Points on a hilly landscape, in no order, each with its height.
From any point a climber steps to the highest of the 3 points nearest to it. It stops when none of these is higher. Distance is the straight distance between rows; heights are no part of it.
pip height 51.4: [112 169 112 129 107 133 121 119 132]
pobeb height 32.1: [137 102 158 108 168 138 151 150 158]
bufi height 43.1: [ 92 174  89 157  86 128 102  91 114]
zufe height 43.7: [129  85 134 141 150 101  72 100 102]
fana height 46.9: [150 155 116 112  98 145 177 150 140]
Mimok height 17.7: [125  94 141 123 165 123 111 129 134]
lumo height 39.8: [115 111 140 134 147 119  90 123 125]
varu height 55.3: [157  79 133  94 197  74 104 109  81]
tinib height 42.6: [ 99 173  90 146  86 133 116  97 121]
fuvu height 37.4: [117 159  86 161  56 160 146  98 140]
foso height 56.2: [154 140  98 129  72 161 191 156 135]
gido height 52.7: [104 164 119 138 113 124 101 120 127]
kep height 49.6: [120 169 103 128  94 138 141 117 136]
Gite height 43.4: [ 85 165 122 174  89  99  55  86  84]
Gib height 57.4: [143 138  91 152  52 170 179 141 143]
paru height 34.8: [117 117 142 127 147 123 105 132 139]
Fopul height 27.6: [125 104 147 117 161 130 125 138 148]
tun height 55.5: [137 138  95 168  41 178 171 141 145]
Tagir height 47.5: [128 149 102 181  24 182 162 139 149]
kag height 20.7: [133 136 150 110 140 136 152 153 154]
Rebam height 27.8: [128 114 151 112 157 135 134 145 153]
ger height 52.8: [122 150  93 173  40 170 153 110 145]
zuver height 68.0: [114 169  88 142  82 143 132 103 129]
rone height 31.7: [102 135 137 160 121 106  61 100 105]
boven height 49.7: [129 162 126 116 115 135 141 138 142]
Gelef height 25.7: [125 164  90 141  76 148 151 110 135]
lig height 27.1: [143 117 160 102 157 143 164 160 160]
doluv height 41.9: [ 95 149 129 157 115 110  67 107 108]
refab height 14.6: [133  78 133 117 177 111 110 121 121]
Gop height 35.3: [ 97 169  81 161  69 145 123  86 127]
Kugem height 47.6: [115 170  99 134  91 137 133 111 132]
bobi height 47.7: [157 149 115 111  96 149 188 163 136]
levol height 47.1: [150  75 129 111 183  82  93  99  85]
Kig height 21.1: [137 126 156 108 150 139 157 157 157]
kuv height 41.3: [109 134 138 137 134 122  91 124 128]
led height 55.2: [147  73 129  97 200  95 122 121 101]
zova height 51.9: [ 89 173 107 153  98 118  86 101 110]
guram height 45.3: [144 157 133 107 117 141 167 153 146]
gekip height 24.3: [107 127 141 165 114 101  51  93  96]
Madur height 44.6: [140  79 130 128 163  91  81  94  93]
Fasik height 14.2: [124 129 147 117 143 133 127 142 150]
Bef height 54.4: [145  72 129 113 179  90  99 106  93]
poseg height 41.4: [161 139 149 101 127 142 193 181 147]
Linub height 41.6: [ 91 163 121 161 103 106  64 100  99]
kesef height 58.5: [147 138  94 140  67 166 186 151 137]
Dos height 5.8: [137  75 143 104 192 128 149 138 142]
Zabag height 33.3: [143 101 160 105 171 141 165 152 160]
masoz height 65.1: [144  71 127 111 187  97 107 112 100]
bonom height 42.4: [120  98 138 151 141 103  65  99 102]
leziv height 35.9: [123  88 135 133 161 113  91 117 119]
roli height 51.0: [121 167 113 122 105 136 135 125 138]
Doka height 52.4: [101 174 106 138 102 128 108 108 121]
togiv height 6.2: [138  72 132 101 197 113 137 130 126]
temo height 58.6: [ 97 164 119 148 109 118  81 109 113]
bev height 42.7: [ 93 152 134 170 100  99  53  90  90]
tipo height 36.1: [150  88 163 100 181 143 180 159 158]
Rof height 41.5: [ 96 149 130 162 107 105  60  99  96]
Dobel height 50.2: [132 164 114 119 101 140 150 131 140]
tiz height 51.1: [119 163 119 123 114 132 127 130 137]
loz height 65.5: [155 121 164 100 151 144 185 173 158]
suso height 12.9: [140 159 100 124  84 149 166 131 137]
subub height 40.7: [116 100 140 145 144 112  77 112 117]
mem height 47.3: [ 82 179  95 161  86 116  83  87 100]
verof height 31.5: [134  96 153 108 170 133 144 144 153]
gim height 6.3: [131  82 139 112 183 125 128 131 135]
gaf height 36.0: [148 102 163 100 173 142 177 162 161]
foz height 39.3: [152 102 169 100 169 147 184 166 160]
bod height 34.6: [131 147 141 112 129 135 142 145 148]
pid height 5.6: [139  71 137  99 199 121 145 136 132]
dapu height 45.9: [159 147 125 105 106 147 194 172 138]
todu height 44.8: [ 83 174 107 167  89 108  69  89  93]
dimet height 55.4: [156  78 136  89 206  78 112 118  84]
Lozo height 51.6: [154 145 104 119  84 154 192 158 134]
Zot height 54.1: [ 98 167 113 143 104 122  94 111 118]
Fas height 42.3: [169 110 174 100 159 151 211 196 152]
tenap height 8.9: [134  71 131 111 188 111 120 125 120]
gisok height 49.8: [114 149 135 125 129 131 115 132 141]
kel height 44.9: [162 113 171  99 157 149 198 182 158]
Mir height 37.6: [165 135 154  98 131 147 204 192 146]
Mili height 54.9: [133 147  93 163  45 170 164 120 144]
tepe height 39.6: [111 111 139 148 137 111  73 113 114]
sar height 46.2: [146  76 128 123 170  89  87  95  91]
kopep height 38.3: [162 129 161  99 142 145 201 187 151]
mafi height 13.5: [136 153  94 138  70 153 165 123 137]
remum height 20.8: [144 130 157 102 145 141 164 163 156]
Fule height 27.0: [130  80 134 127 169 106  97 114 113]
zus height 33.2: [113 111 142 160 131 105  61  96 103]
Gul height 56.5: [152  74 131  98 196  84 110 112  88]
dakab height 43.8: [104 137 136 146 128 115  77 118 120]
namum height 43.9: [153 147 143 104 122 143 180 167 147]
meko height 49.9: [100 151 129 147 117 116  78 114 116]

Write out the way that a climber takes from each point below.
zus: bonom > zufe > Madur > Bef > masoz
sar: Bef > masoz
tepe: bonom > zufe > Madur > Bef > masoz
leziv: subub > bonom > zufe > Madur > Bef > masoz
Linub: bev > Gite > todu > mem > zova > temo
paru: kuv > dakab > meko > temo
gido: Zot > temo
fana: Lozo > foso > kesef
namum: dapu > bobi > Lozo > foso > kesef

Two climbers start at each pair of points below. Name the first point that both come to, or write -.
ger, Tagir: Gib
Doka, fuvu: -
poseg, guram: Lozo
rone, bufi: temo
